Each row is a point on a landscape with many valleys, with its height.
From any point a ball rolls to the lowest of the 4 points nearest to it. It stops when none of these is lower. Distance is the straight distance between rows; heights are no part of it.
Q540: [ -7  22   5  27 -16  10   2  -8  38  10  -8   9  14  17 -25  -7  21 -18
 -32  14  34 -33  -8 -17  13  -5 -13  -7  17 -27  -9 -27 -10  -8  -4  17
  -1 -16   0  12 -20   9 -20 -22   2  -5]  h=13.7
Q879: [ 14 -21   0 -33  20  -9  16  33 -35 -24 -10 -14   0 -16  -2 -18 -21  24
   5   2 -24  20  15  21   1  14  11  -3 -16   1  16  17  26 -16  24 -13
  12   9  25 -30  16   4 -21  39 -17  21]  h=18.5
Q288: [ -5 -31  -2  -4 -42  -7 -14  -9  17  16  -3 -15   0 -27  -6  -4  19 -10
 -13  -4 -24  15  -4  -3   2 -27 -27  14  -9   4  -6  19   2  -7  12 -11
   7   7   6  12  -3  -3  10  46  -5   5]  h=43.4
Q895: [-13   3 -12  29  13  11   4   2  23 -46  18   7 -15  -1  25  -4 -31 -19
  21 -29  -1  18   0   6  -3  -3   3   8  -3   1  -7  -3 -10 -23 -24 -17
 -21 -23 -20   1  -1  26  11   9   7  13]  h=61.2
Q189: [ 10   5   3 -22   5  -3  -2   3 -31   2  -2  -5  -3  -9  11  -1 -11  16
   0  14   8   2  -4  -4 -13  15  31  11  -3   4  19   4  16  11  11   2
   8  15  10 -26  14 -16 -14 -15   1   3]  h=33.6
Q680: [ -6  14  10  31  21   1  11  35  -9 -17   8   7 -15  -3  20  -3 -34   5
   6 -14 -12  -2  15 -11  -2  20  22  -9  15 -12 -14 -12   4  -6  -6 -10
 -18  -4 -23  22  11  13   9  -4  16  16]  h=85.1
Q83: [-19 -28  -2 -10  16   3  13   5 -34 -25 -11  -3 -12 -21  11  -9 -29  15
  12  -5 -11  29   4  22  -6   5   5   3 -19   8   6  16  23  -9   2 -13
  -8  12   9 -51  47  12  -3  24  -8  10]  h=15.4
Q332: [ 14  -6  -7 -22 -29 -10 -17  -9  43  18  -7 -17  17 -27  -5  -5  34  -8
 -12  15 -20  -7 -15 -16   2  -1   2  14 -20   8   7  23   8   7   9   2
  25   0   4  28 -22 -14  13  28 -20  -4]  h=38.5
Q904: [-31 -22  -8  -1  11  -4  37  -5 -14 -15 -25   6  20   6 -18 -17 -36  35
   1  -4 -19  22  22  31  -7  23   4 -15  -7  -6  -6  22  -5   3  16  -3
  19  13  35   5  27   5  -2  15 -14   4]  h=21.3
Q218: [  2 -18   8  29 -24  -1  -1  15  25  -1   1  -4  -9 -14   3 -12  13  -8
 -26 -24 -12   0  12   0   9 -17 -37  -1  18 -13 -37   2 -17 -22  -3 -22
 -18 -10  -4  10   1  31  -6  42   6   6]  h=68.0
Q511: [  3 -39  -6 -15 -29  -9  -2  -2   2  -4 -12 -21   3 -37 -12 -11  -1  -2
  -2   8 -23  22  -7  18  -6 -17 -14  19 -20   5  11  14   7  -7  18 -16
  13  14   2   5  12  -5   6  43 -23  19]  h=43.0
Q999: [ 25 -18 -11 -31  -7 -16  -8 -13  15   0 -16 -10  13 -24 -11 -18  19   2
  13  12 -17   6  -7   3  10  -1  14   8 -36   1  24  26  25  11  13  -3
  34  18  31  -7 -11 -29 -20  19 -34  -9]  h=5.3
Q315: [ -5  -6  -3  -8   7   8  -7  -9 -13  12  10   8   0   2   9   6  18   6
  -1  23  21  -3 -16  10  -1  -5 -12 -29  11 -12  12 -26   4  -5 -12  20
  -7  19 -14 -12 -11  -2  14 -66  11   1]  h=38.8
Q470: [ 16 -14   5  -2 -19  -2   6  17  11  16 -15 -19  16 -26 -12 -14  16  13
 -26   0 -42   6   2  10  -4  -6 -26   8   9   1 -21  11 -15   3  22  -3
   4   5  12  24  -6  11  -8  56  -5  14]  h=44.1
Q72: [ -7  10  12  25  -9   8  23 -10  48   9 -34  -3  26  20 -22 -10  23  23
 -17  -1 -22 -24  10   8 -12   9 -12 -10  -4  -8 -22  40 -13  12   5  14
  16  -9   2  18  -4  14  -5  31  -8 -20]  h=12.1
Q942: [-25  13   0   6  23  25  14 -17   9 -18   4  18  10  19 -17  20   5  -3
  -6  23  21   7 -14   8  -5  -9  -7 -36  -8   3  20 -35  22 -29 -10  16
   4  -1 -27  -4 -17   8   7 -83   9   9]  h=47.4
Q385: [-20   4  -8   6 -11  10   9 -19  23 -24  21  -5 -16   9  -1  -5 -10 -25
  11 -14  20  17  -8 -11 -12 -11   5  18 -28  17  14  -3  16 -13 -18 -12
 -12 -21 -14   0 -12   5  23 -12   2   6]  h=34.0
Q196: [ -6  -8 -13  -2  16  -1  18  -4   2  20 -26  -3  25  11 -24 -17   1  29
 -10  -7 -19  -5  17  25   7  19  -3 -15 -12 -15  -2  30 -16  19  10   7
  19  16  57   9   0 -11 -19  28 -10 -21]  h=25.1
Q648: [  8  13  -6 -12  12 -12 -25  -4  -7  -3  17  -5 -21   7  29   2   4 -14
  11  -7  32  -7 -14  -1 -14  -2  13  14  -7  26  18 -13   8   1 -28  -3
 -20  -5 -18  -6  -2  -2  16 -31   5   2]  h=38.2
Q580: [-15 -15  -3   1 -17   0   0  -9  -4  -3  18  -3 -16  -6  13  -3  -9   3
  10  -6   2  14   0 -12  -3  -7  -3  10  -4   2   0   8   9   5  -4 -10
  -8  12   3  -5   3  -1   6   3   6   0]  h=33.7
Q465: [-40   5   6  41 -29  13  21 -41  38 -39   0   3 -12  22 -27  17 -13 -34
  -3 -21  14   3   3   9   8  -7 -17   3  -7   6 -11  -6  -8 -22 -23 -20
   5 -41 -15   1 -14  12 -15  -6  -9  -4]  h=31.1
Q588: [ -9  25   0  40  22   0 -23   6   0 -37  12  16 -18  14  15  17 -36 -18
  23 -11  17 -10  -2  15   9   3   5  -9  24 -25 -13 -14 -32  -3 -32   7
 -12 -27 -21  10 -16   2  -9   5  16   0]  h=69.4
Q974: [-10 -12   0  -6   5  -4   4  20 -19 -22   1  -4 -19 -26  26  -7 -24   9
  10  -8 -10  23   2  13 -12   3  12   6 -11  20   1  12  22  -8 -10 -10
 -24   4 -14 -28  39  19  11  16   4  20]  h=19.1
Q474: [ -6  31   3 -17  31   5   6   0  -9 -13   0   2  14   7  20  -3  -9  -1
   3   4  31 -25 -26   2 -14   4  25   4   2  16  18 -32  30 -20 -10  23
 -14   8 -35  -5   5  -2  13 -71  11  20]  h=39.6
Q526: [-18  25   9  36  10  18   5  18   6 -20  -4  25  -7  17   3  10 -31 -12
  -8  -2  11 -23  10  -1   6  16  16 -21  32 -34 -16 -33  -5 -14 -13   8
 -15 -16 -14  20  -8  -2  -2 -18  15  -1]  h=1.5
Q874: [ -9   0  -1   3  -9   9  22 -19  21   7 -13   4  22   2 -13  -5  -4  15
  -4  11 -12  -3   0  -1  -1   8   9  -2  -9   2  -8  26   6  19  10  15
  29   7   9  22  -9 -11  -1   9 -10  -7]  h=20.6
Q101: [ 12   4 -12 -15  11  10   2 -14   8  39 -24   3  29   9 -15  -6  19  26
 -15  24  -6 -14  -3  12  13   7 -12 -18  -4 -11   8   7 -17  32   9  23
  25  18  42   8  -7 -28 -23   3 -15 -19]  h=20.1
Q666: [-17  14  15  50 -20   0  16  14  36  -4 -16   3   7   6 -15 -13   3   1
 -28 -21   1 -19  20  -1   5   2 -15  -6  19 -32 -32  -2 -19 -21   3  -9
  -4 -19   3   9   7  36 -16  24   7   1]  h=62.7
Q318: [ 27   0  -3 -32  24 -19 -25 -12 -51  11  14  12  -1  13   9  34  28   6
  34  14   5   1 -10  22  14 -13 -15 -18  13   4  -5 -14 -21  24  -3  31
   5  24 -22 -30   5  -3  13 -39   1 -21]  h=47.9
Q744: [ -1   8  10  16  -7   9  -3   7  10  32 -15   2   7  16 -12  -9  11  22
 -30  -2  -9 -20  14 -21  -4   3 -15  -9  21 -20 -24  12 -19   7  13  12
   1  -2  28  14   2   5 -22  21  10  -6]  h=28.4
Q457: [-40  -3   5  12  -5  19  27 -21  -9 -24   4   9 -16  22  -7  -4 -29   0
  17  -1   6   7  -1  10 -13 -11   4 -13 -10   1  -4  -7   9   9 -26   9
 -16  -3  -3 -16  22   2  15 -29   9   6]  h=30.8
Q123: [-16  13   4  -2  14   4  29  19 -22 -22  -5   5   6  -6   7 -14 -44  28
  -1   3  -9  11   7   2 -16  28  35  -1  -4   3  -1  13  26   0  16   7
  -5   2   0  -6  28  12  -1  -3   3  21]  h=45.6
Q249: [ -9  10  11  24 -13  15  14   8  17   1   1  13  10   6  -5 -13 -10   7
 -16   0   3 -17  11 -18   1   5   7  -6  15 -23 -23  -2   2  -5   5   0
   1 -10   1  27  -9   6  -5   2  15   6]  h=48.1
Q220: [ 13  10   1  -3 -15   8 -10  -8  26  36  -2   6  17   5  -5  -9  29   2
 -19  22  11 -19 -12 -33  13   1 -17  -1  12  -1   6   1 -13   7  14  10
  11  12   6  13 -15 -24  -9  -7   2  -1]  h=8.8
Q170: [-18  13 -12   0  38   9  -8 -16  -9 -25  12  10   1  14  15  10   4  -1
  17   8  15   2 -29  23  -6  -8  -4 -31 -24   1   7 -26   6 -11 -45  25
 -11  -1 -20 -22  -6  28  16 -76  13   3]  h=45.8
Q748: [-19   0   6  24  18  -2  -1  26 -26  -3  -5  21 -24  21   5  10 -35  16
   8  -4   0 -13  20   7  -1  19  -1 -36  28 -26 -22 -11  -8   7 -12   4
 -19  -1  -2  17  15  -2   7  -6  16  -4]  h=59.0
Q617: [  0 -12   5  15  18   2  13  14  24  16 -47 -17  36  16 -19 -13  17  29
 -28  -6 -36  -3  22  30  -7  21 -32 -19  -8 -23  -9  40 -43  -4  11   6
   3   0  36   8  13  11  -5  61  -1 -21]  h=22.3
Q322: [ 14 -17  -4 -27   3  -8  -2  10 -37  -3   2  -9  -9  -8  -2  -2  -2   9
  14   2 -11  12  10   0   2  -6  17   7  -9   0  20   6  17   7  19 -14
  15  17  29 -45  15 -14 -24  16  -6 -10]  h=24.9
Q614: [-15  -5  12  11 -21   5  34   6  17 -19  -9  -3  18 -15  -8 -17 -16  11
  -6   0 -27  17   9   6  -6  -4  -5   5  -9   8 -19  15  12  -7  11  -6
  11  -4 -18  28   4  14   8  19  -4  25]  h=35.6
Q270: [  2  -8   0  -5   9   5  -4  13 -44  21   1  17 -12  12  -4  19  -5  17
  -5   2  -8 -16  13  -6   2  17  -4 -21  30 -22  -7 -13 -11  20   7  18
  -6  18  17   1  13 -14  -2 -11  13 -15]  h=53.7
Q708: [ -7  18   3  -5  14  -1   2   4 -17 -14   0  -2  -6   1  25  -8 -20   2
   5   4  17  -8  -8  -4 -21   7  39  15  -8  21   9  -6  33  -2 -15   5
 -19   4 -17 -13  23   0  11 -26  13   8]  h=26.7
Q923: [ 10  -7  -4  -8 -12  -5  -1   5  -3  16  -5  -5  11 -17  -8  -5   4  16
 -13   4 -19   8   5 -11   0   2   7  12  -2  -4   2  15   3  11  25  -1
  21  15  25   9  -5 -12 -11  21   0  -3]  h=10.6
Q340: [  5  23   3  11  -1   6  -5  22  38  10  13  11   0 -11   6  -1  19 -29
 -27  -3  16 -22  -1 -39   5  10  16  19  17  -8   2 -31  -9 -25   4  -9
  -4 -31 -19  27 -39  -4   0  -7  16   5]  h=31.9
Q406: [ 16 -17  -2 -29 -30 -11 -36  -6  12  30  15 -13  -8 -16  -4  15  28 -19
   0  -5   8  14  -3 -22   5 -15 -11  11  -6  17  17  12  -1   6  14 -13
   8   5  13  -6 -12 -17  13   5  -4 -11]  h=45.7
Q445: [  8  10  17  19 -15  -5  19  25  35   1  -5  -9  19 -21  -6 -19  15  -3
 -31   4 -25 -10   4  -9  -2  -5 -11   4   4  -2 -24   0  -8 -14  11  -7
   0 -23  -7  42 -28  27   1  37   6  22]  h=58.0
Q809: [ 19 -15  -3 -15  22 -12  -4  14 -59  10   8   4  -6  14 -13  21  -3   7
  27 -11 -21  11  24   9  20  13   5  -7  12 -16  -1   1  -4  23  25  -4
   1  15  24 -36  26  -8  -2  24 -16 -30]  h=40.1
Q130: [ -7  10   4 -10  -4  -3   4 -18  -8  -7  -1  -9   3  -3   5  -7 -15   1
   7  16  16  11 -18  -8 -16   1  29  17 -23  21  19   6  29   0  -3   2
   0   7  -1 -12  10  -7   8 -25   4   6]  h=33.9
Q784: [ -6 -49  -2  14 -30  16   8 -22  17  -4 -29 -10  20 -17 -15 -12  10  -9
 -11   4 -27   6  -1  27  -9 -20 -45   5 -25   1 -23  23  -2  -6   3 -17
  20  18 -14  19  22  15   9  49 -24  -3]  h=48.8
Q20: [ 24  19   2 -40  19  -6   3   5 -17  -5 -13  -2  17  -6  23  -9  -8  27
   1  24  21  -6 -16   6 -16  12  40  14  -8  17  25   0  22  -9  22  11
  22  10   5 -29   4 -31 -16 -28  -4   5]  h=25.5
Q699: [ 32 -20  -3 -14  -2  -7  26   8  17   5 -26 -24  21 -34 -12 -20  13  12
 -15   4 -46  -1  -5  54   4   5 -10   8 -17   1   0  21  -2  10  13  -6
   9  10   7  28 -12  -8  -3  60 -41   7]  h=60.8
Q529: [ -9 -11  -6  -4  15  -3   9  10 -39   5  -7   6   5   5 -10  -3 -30  35
  -5  -2  -9   4  22   7  -5  34  11 -12  18 -16   3   9  -7  13  20   1
   5  13  37   5  18  -3  -9  11   2  -4]  h=36.9
Q247: [ -3  14  -7 -13 -10  -1  -1 -22  24   3   3 -14   0   8  -4  -8   9 -27
   5   6  29  11 -20 -24 -12  -2   3  20 -34  31  30  -7  20  -9 -11 -14
   3 -11 -20   9 -17 -14  32 -39  -3   4]  h=30.7
Q726: [  9 -11  -2   7 -21   4 -17 -15   5  14  23   8 -24   8   2   3  27 -11
   1  -9  14 -10   0 -21  16 -15 -31  -6  19  -9 -12   2 -23  13 -19  -1
 -15  -8   8 -12 -16   6 -12   8   3 -15]  h=33.8
Q897: [-25 -45 -10  -2   9   0  12  -5 -41   0  -8  -3 -10  -8  -7  -6 -17  20
   6 -19 -23  22  27  23   4  15 -21  -8   2 -12  -7   9 -14   4  15 -20
   6  19  35 -20  35   8 -10  29  -7  -8]  h=11.0
Q2: [ 12   9   9   1  20  -1 -10  24 -28   8   7  17 -11   8  14  20   0   6
   2  -1  11 -24   3  -6   1   5   2  -9  27 -13  -4 -23  -4   8  -2  13
 -11  12 -26  12   2 -20   1 -33  17 -11]  h=18.3
Q585: [ 21 -26   1 -18 -25  -1 -17   8  -7  28  18  -4  -5 -14  -6  16  25 -13
  -1 -18 -32  15  10 -10  11 -25 -23  12   9  -2 -14  12 -14   6  20  -9
  -6  10  18 -12   6   4   5  47 -12 -13]  h=43.6
Q671: [  7   9 -15  20 -20  -3 -22 -20  25  12  18   6 -11   7  -7   1  38 -25
 -19   5  39 -21 -13 -11  29  -9 -39 -13  20 -22  -6 -19 -31   0 -23  12
 -19 -19   9 -11 -30  19 -24 -13  -6 -14]  h=20.5
Q644: [ 10 -12 -10   4 -20  -7 -17   8  31  -5  27  -4 -22 -13  11   5  13 -26
  -5 -26   8   7   3 -14   3 -10 -10   9   4  -1  -3  -7 -14 -19 -15 -21
 -17 -31 -11  13 -32  17   8  28   4   2]  h=56.7
Q118: [ 19  -7   3 -32 -13 -11 -22   5 -13  19  10 -11  -9 -18   9   8  12  -2
   1   4   8  11  -1 -15  -9  -3  24  18  -4  16  22  -1   9   3  18 -15
  11  10   7 -22   5 -15   2  -3  -5  -9]  h=39.9
Q852: [-13  19  -1  27 -20  21  13 -37  25 -11   7   4  -6  20 -22  12  -1 -36
  -8   6  32   0 -14  -7  10  -2 -14  -7   0  -3   5 -24   4 -18 -23   3
  -2 -29 -15   5 -36   6  -5 -31  -6  -3]  h=25.0
Q27: [ 13  -3  -3  -2  24  -2 -28   2 -25  -5  21  16 -15  13  11  28  16  -3
  21   7  16 -15 -11   7  14 -12 -22 -26  17 -10  -5 -18 -27  14 -27  23
  -4   6 -23  -2 -14  -1   2 -40  14  -5]  h=5.1
Q236: [  3  29   3  33  54 -24 -27  26 -13 -36   8   5 -12  12  20  15 -44 -11
  36 -21  10  11   5  18   9 -11  20   2   6  19 -13  -8 -30   0 -22  -9
 -24 -22 -26  12   3  11  -4   3  23  25]  h=58.5
Q673: [ 10  -8  -5  -5 -22   8 -25 -30  12  51  -5 -20   7   0 -15   3  44  -8
  -7  16  -8  -6 -10 -27  21 -21 -34  -1   3  -2   2  12 -15  20  11  -1
  15  19  32 -14  -6 -18 -15  18  -5 -13]  h=3.0
Q475: [ -4   8   6  10 -23   2  10  -9  49   1  -6  -1  10  -2 -14  -8  19 -24
 -15   5   4  -8  -3 -33   5  -1   2  17 -19   6  -5   3  10 -20  -3  -6
  20 -24 -15  37 -37   2  14   8   0   9]  h=37.5
Q233: [ 39   2   0 -36   5 -16 -28  -1 -31  20  18   4   0   9   7  23  25 -14
  35  -1   4   6   5   3  11 -11  11   9   8   2  12  -4  -2  24  19  -3
   5  17   9 -48  13 -12  17   7 -17 -39]  h=67.3
Q478: [-12   4   0  23   2  10  -2 -11   5 -20  18  14 -22  18   9   8 -11 -15
  10  -9  22 -12  -4   4   2   0   2 -12  11 -19  -5 -21  -7  -7 -29  10
 -16 -13 -12   3 -15   2   4 -22  11  -6]  h=43.1
Q127: [ -9  -6   3  21 -30   6   1 -23  36  19 -17  -9  17   0 -12 -15  25  -6
 -10   5  -7 -16   1 -18   7 -13 -24   6  -8  -2 -13  25   1   4  -3   0
  20   5   6  10  -7   3  -3  25  -3  -6]  h=12.2
Q722: [-27  -5   1   2   0   7  12  -5 -32  -8  -1   8 -15   8   2  -4 -29  18
   9   6   3   3   6   9 -14  12  16 -14   9 -10  -3   0   6  15  -5   6
  -9   8  11  -9  28   0   2 -14   9  -5]  h=33.5
Q316: [ -2  15  -1  11  20  -3  -6   9  10 -21  17   1 -21   5  26   0 -15 -23
  12 -17  14   1  -7  -8  -7  -1  29  13  -5  10  11 -16   6  -9 -25 -11
 -28 -15 -23   6 -11   4  17 -13  12   7]  h=46.7
Q883: [  1  10   3  -3  -1  -5  15  24  -2 -13   7   0   5 -21  10 -15 -22  18
  -4   8 -14   9   7 -14 -18  14  30   8  -2   7   1   5  16  -5  14  -1
  -2  -1  -7  17   2   6  -1  -3   8  14]  h=60.4
Q890: [ 19  10  -2 -18   5   7  -3   2  -7  37  -6   9  20   2  -9  -1  14  20
 -21  20   0 -15  -4 -14   4   7  -7  -2  15  -4   8  -3 -18  21  25  17
  14  14  26   6  -7 -29 -26 -11   3  -7]  h=15.3
Q563: [  2  24  -6  13  42 -19 -26   7 -23 -27   9   6 -15  15  28   9 -21  -9
  30 -11  16  -9  -8  18   0  -8  20   5  -4  20  -6 -12  -5   6 -37  11
 -24  -7 -25   2   6   6   2 -19  18   7]  h=20.9
Q483: [-15  13   1   0  15  -3   7   1  -8 -25   0   3 -10  -9  21  -9 -26  -6
  18 -22   6   8  -8  13 -16  -1  30  15 -23  33   6   9  39  -9 -32  -6
 -33 -13 -20 -27  30  24  22  -2  11  20]  h=15.6
Q654: [  6  18   0  -3   7  11   3  14   1   3   4  14   6   0  11  -5  -1   4
  -8   9  23 -27  -8 -14  -7   9  12   1  23  -8  10 -27   3 -10   2  13
  -5   6 -23  18 -12 -17   4 -45  20   8]  h=32.0
Q598: [-17  25  14  11   2   8  29  13  16 -33   4   9   6   5  -1 -10 -28   0
  -1   1  -9  12   4 -18 -16   4  37  12 -20  28   2  -7  27 -14   4   2
  -4 -23 -24  22  -4  13   6 -20   8  24]  h=71.7
Q751: [ 38   5   5 -25  30 -11   0  38 -49   9   2  11  20   8  -5   6  -4  27
   1  -8 -22   1  25  -2  12  40  22  -2  13  -8  11   2   0   9  40   1
  10   5  27  -9  11 -15 -19  12 -14 -17]  h=55.9
Q347: [ 16  15 -11   3  22 -11 -27  11  11  -5  22   5 -21   9  25  19   8 -28
   9 -16  28 -11  -6  -9   0  -1  10  10   8   2  11 -20 -16  -8 -23  -8
 -17 -18 -26  13 -25  -7  13 -18  15  -2]  h=46.1
Q800: [ 19  -2   3 -14  20 -22 -18  21 -38  -6  10  -6 -18  -5  15  24 -12   0
  27  -4 -11  21  16  14  -1  -4  15   5   3  13  -4  14   8  10   4  -7
 -14   5 -14 -32  31   9  11  23  -8  -5]  h=34.1
Q886: [-11 -18  -4 -12 -33  -9 -11 -14  29   5   6 -21  -3 -16  -5  -6  12 -16
   4  -1   4  17 -13 -18  -3 -16  -4  21 -28  13  11  15  20  -3  -3 -13
   8  -4  -4  13 -14  -3  29  11  -4   6]  h=30.5
Q546: [-11   6   3  12 -24  14   3 -34  24  26 -13   3  15  13 -25  -6  27  -7
 -11  36  13 -20  -9 -16   9  -6 -25 -18   3  -8  -6   5   4  12  -8  17
  20   3   8  12  -8  -4   1  -9  -7  -7]  h=7.5
Q21: [ 36   4   2 -29 -18  -3 -26  15  16  47   3  -6  23  -8 -13  12  50  -6
 -23   0 -33   0  -5 -34  13 -17  -6  15   3   7   3   3 -16  14  40   1
  21   2  27   0  -3 -21  -6  36 -11 -10]  h=19.3
Q103: [ 26 -10  -8 -22 -11  -6 -34 -13  -6  15  33   1 -22  -2  12  17  26 -17
  15  -8  23   1  -9 -13   2 -16 -10   8   5  18  13  -3 -18  13  -9 -10
 -11   1  -5 -11 -16  -6  14 -13   1 -14]  h=49.8
Q104: [-23   2  -1  26 -18  13  14 -12  52 -41  10  -4  -3  -3  -3   8 -20 -53
  -9 -23  -4  33  -6  17  -7  -8 -13  15 -12  12  -7 -10 -10 -47  -9 -32
 -13 -55 -35  11 -21  30   7  19 -12  15]  h=39.5
Q854: [  6  27  -8   3  -7   8  -1 -14  38   7  13   2  -1   8  -5   2  12 -43
 -16  -3  45   1 -19 -27   2   4  -4  10   1  -2  20 -24  -4 -25 -16  -8
  -4 -33 -24   8 -47  -7  11 -29   3  -1]  h=28.2
Q44: [  4 -16  -1   8  -1  -5  -6  17 -21  -3  22   6 -26  -7  16   7  -9   8
  14 -19 -14  12  16   0   3  -4  -3  -3  20  -1 -16   9  -7   8  -5 -14
 -16   6 -12  -2  17  11   6  17   0  -4]  h=55.2
Q29: [-24 -23   6  14 -29   7  19 -20  23 -10  -2  -6   1  -1 -10 -10  -5  -7
   6  -6  -9  15  -1  -5   3 -15 -16  10 -16   5 -13  14  15 -15  -3 -11
  11  -2 -15  15  -2  11  18  17  -6   5]  h=19.5
Q17: [  0 -14  -6 -22 -13  -6 -13 -34 -15   2   6 -22 -14  -9   3  -3   2  -5
  17  16  21  22 -20  -3  -7 -14   7  13 -26  20  25  11  21  11  -3 -11
   4  14  20 -39  10 -14   7 -12  -9  -6]  h=37.7
Q136: [ 12 -10   5 -11   5  -6  17  30 -21  -2  -5  -7  11 -24   1  -3 -17  25
 -19  -5 -33  20  18   9   3  28  -4  -6  15  -5 -14  10  -8  -1  27  -4
   3  11  19  16  14  13  -9  33  -7  17]  h=51.2
Q642: [-23 -25 -10  -6  -8   1  13 -27 -17   3 -10  -6  -4 -11 -15 -13  -7   9
  19  10  -8  13   4  11   7  -2  -1   6 -17 -10  16  13   6  21   7  -6
  22  25  35 -23  15 -14 -12  10 -11  -8]  h=17.9
Q691: [-14   7  -3  -1   0  11   7 -25 -11 -14  12   1 -10  13   5  -4  -9  -8
  12   9  23   3 -23   1 -12  -8   7  -8 -16   9   7 -16  12   6 -27  14
 -18   7  -5 -15   2   3  15 -47   8   3]  h=36.8
Q312: [ 23  11   8 -17  18 -23 -22  16 -34  11  10   1 -14   9  19  27   2  -1
  18  -1   8  -7   1   5  -2  -4  17   9  15  14   4  -9  -3  13   0   3
  -7   9 -25 -13  12 -12  11 -21   3 -15]  h=50.3
Q298: [ 27   6  -7 -29   9  -8  11 -13   7  13 -17   1  17 -12  -2 -17  11  15
  10  22   0   0 -12  13  16  10  16  -1 -23   4  29  16  15  20  14   5
  36  19  26  -6 -13 -43 -25 -10 -32 -17]  h=13.8
Q955: [-15 -29   2  -1 -25   1  16   4  18 -17   0  -9  -1 -26   1 -17 -18 -12
   1   0 -15  30  -8  19 -11 -23 -17  15 -22  18  -5   3  13 -18   1 -19
 -11  -2 -18   9  20  17  22  24 -10  30]  h=31.7
Q327: [ -6  17  10  11  -4  21  21 -13  25  -4  -8  25  16  19 -24  -4   3  -6
 -14  26  23 -25  -3 -10   1  -2  -2 -18   8  -6   3 -18   8  -8   1  21
  13 -10 -15  25 -27  -6  -2 -40   6  11]  h=16.9
Q925: [ 18  24  11 -27  25 -20 -16  22 -29  14  -5  -1   7   0  23  30  13  13
  12   4  17 -28 -11   8   2   3  10   6  34   6  17 -25   9  -8  11  18
  -7  21 -37  -6  -1 -20   4 -55  10   7]  h=48.0
Q384: [  4   2   2   4  18 -12  -3  27 -46   0   0   1 -18   0  16  12 -26  21
   9  -3 -13   7  16   1  -5  20  18  -3  14  -3  -3   3   6  12  10   0
 -10  11  -6  -8  28   0  -2   4   4  -3]  h=51.8
Q90: [ 21 -14  -9 -40  12   0  -5  -9 -59  22  -2   1  -6   3 -18   4  21   8
  16  18   1   0   0  11  14  -2  -2 -18   2 -12  22 -21  -2  22  15   7
  16  29  29 -47  15 -20 -20 -28  -5 -15]  h=40.2
Q53: [-22  31  14  38 -12  16  20 -13  46 -20 -22  14  10  19 -37  15  -7 -16
 -19   3   8 -31  19  -7   5   4   8 -11   5   2 -12  -1  -5 -17  -1   2
  18 -37 -18  34 -24  15 -31 -10  -3   3]  h=30.6
Q214: [-28 -10   0  20  -5  13  13  -3  -7 -21  13   9 -19  10  11  -6 -25   9
  16 -11   3   3   8   5  -5  -3  -2 -11   6 -10 -17  -2  -3   5 -20  -5
 -15  -1  -3  -3  17   5   9  -3   8   0]  h=11.1
Q450: [ 15  -6  10  11  -2  -1  -7  16  17  30 -23 -32  25   9 -13  -6  36  27
 -34  -7 -42   0  14  -1   1  -2 -35   1   4 -15 -21  26 -34   3  25   7
   2   0  24   8   1  11 -22  61   5  -3]  h=31.0
Q462: [ -5 -15  -2   2  -5   9  -6  -3 -11  34 -15 -12  14  13 -23   5  24  16
 -14 -13 -26  -3  20  -1   3  -2 -30  -7  15 -15 -16  15 -30  15  21   0
   7  11  49  -9  13   3 -22  46   8 -21]  h=30.3
Q532: [  9  29 -16 -22  51 -27 -32  -3 -13  -8   0  -4  -2  14  39  16   3 -19
  17 -10  36 -22 -33  25   0  -9  11  12  -2  34   9 -23   8  -6 -37  17
 -17 -10 -30  -3  -7   2   9 -57   4  19]  h=44.2

Call two points neighbours if one is among the 4 nearest of the other. Go from one point of each pair to the other, from neighbour to neighbour, staying as low as possible. Name the highest point that can't be avoided.
Q673, Q214 => Q580
Q897, Q546 => Q642
Q214, Q563 => Q648
Q546, Q673 => Q220
Q923, Q673 => Q890
Q29, Q2 => Q654
Q27, Q526 => Q478
Q673, Q483 => Q974
Q546, Q72 => Q127
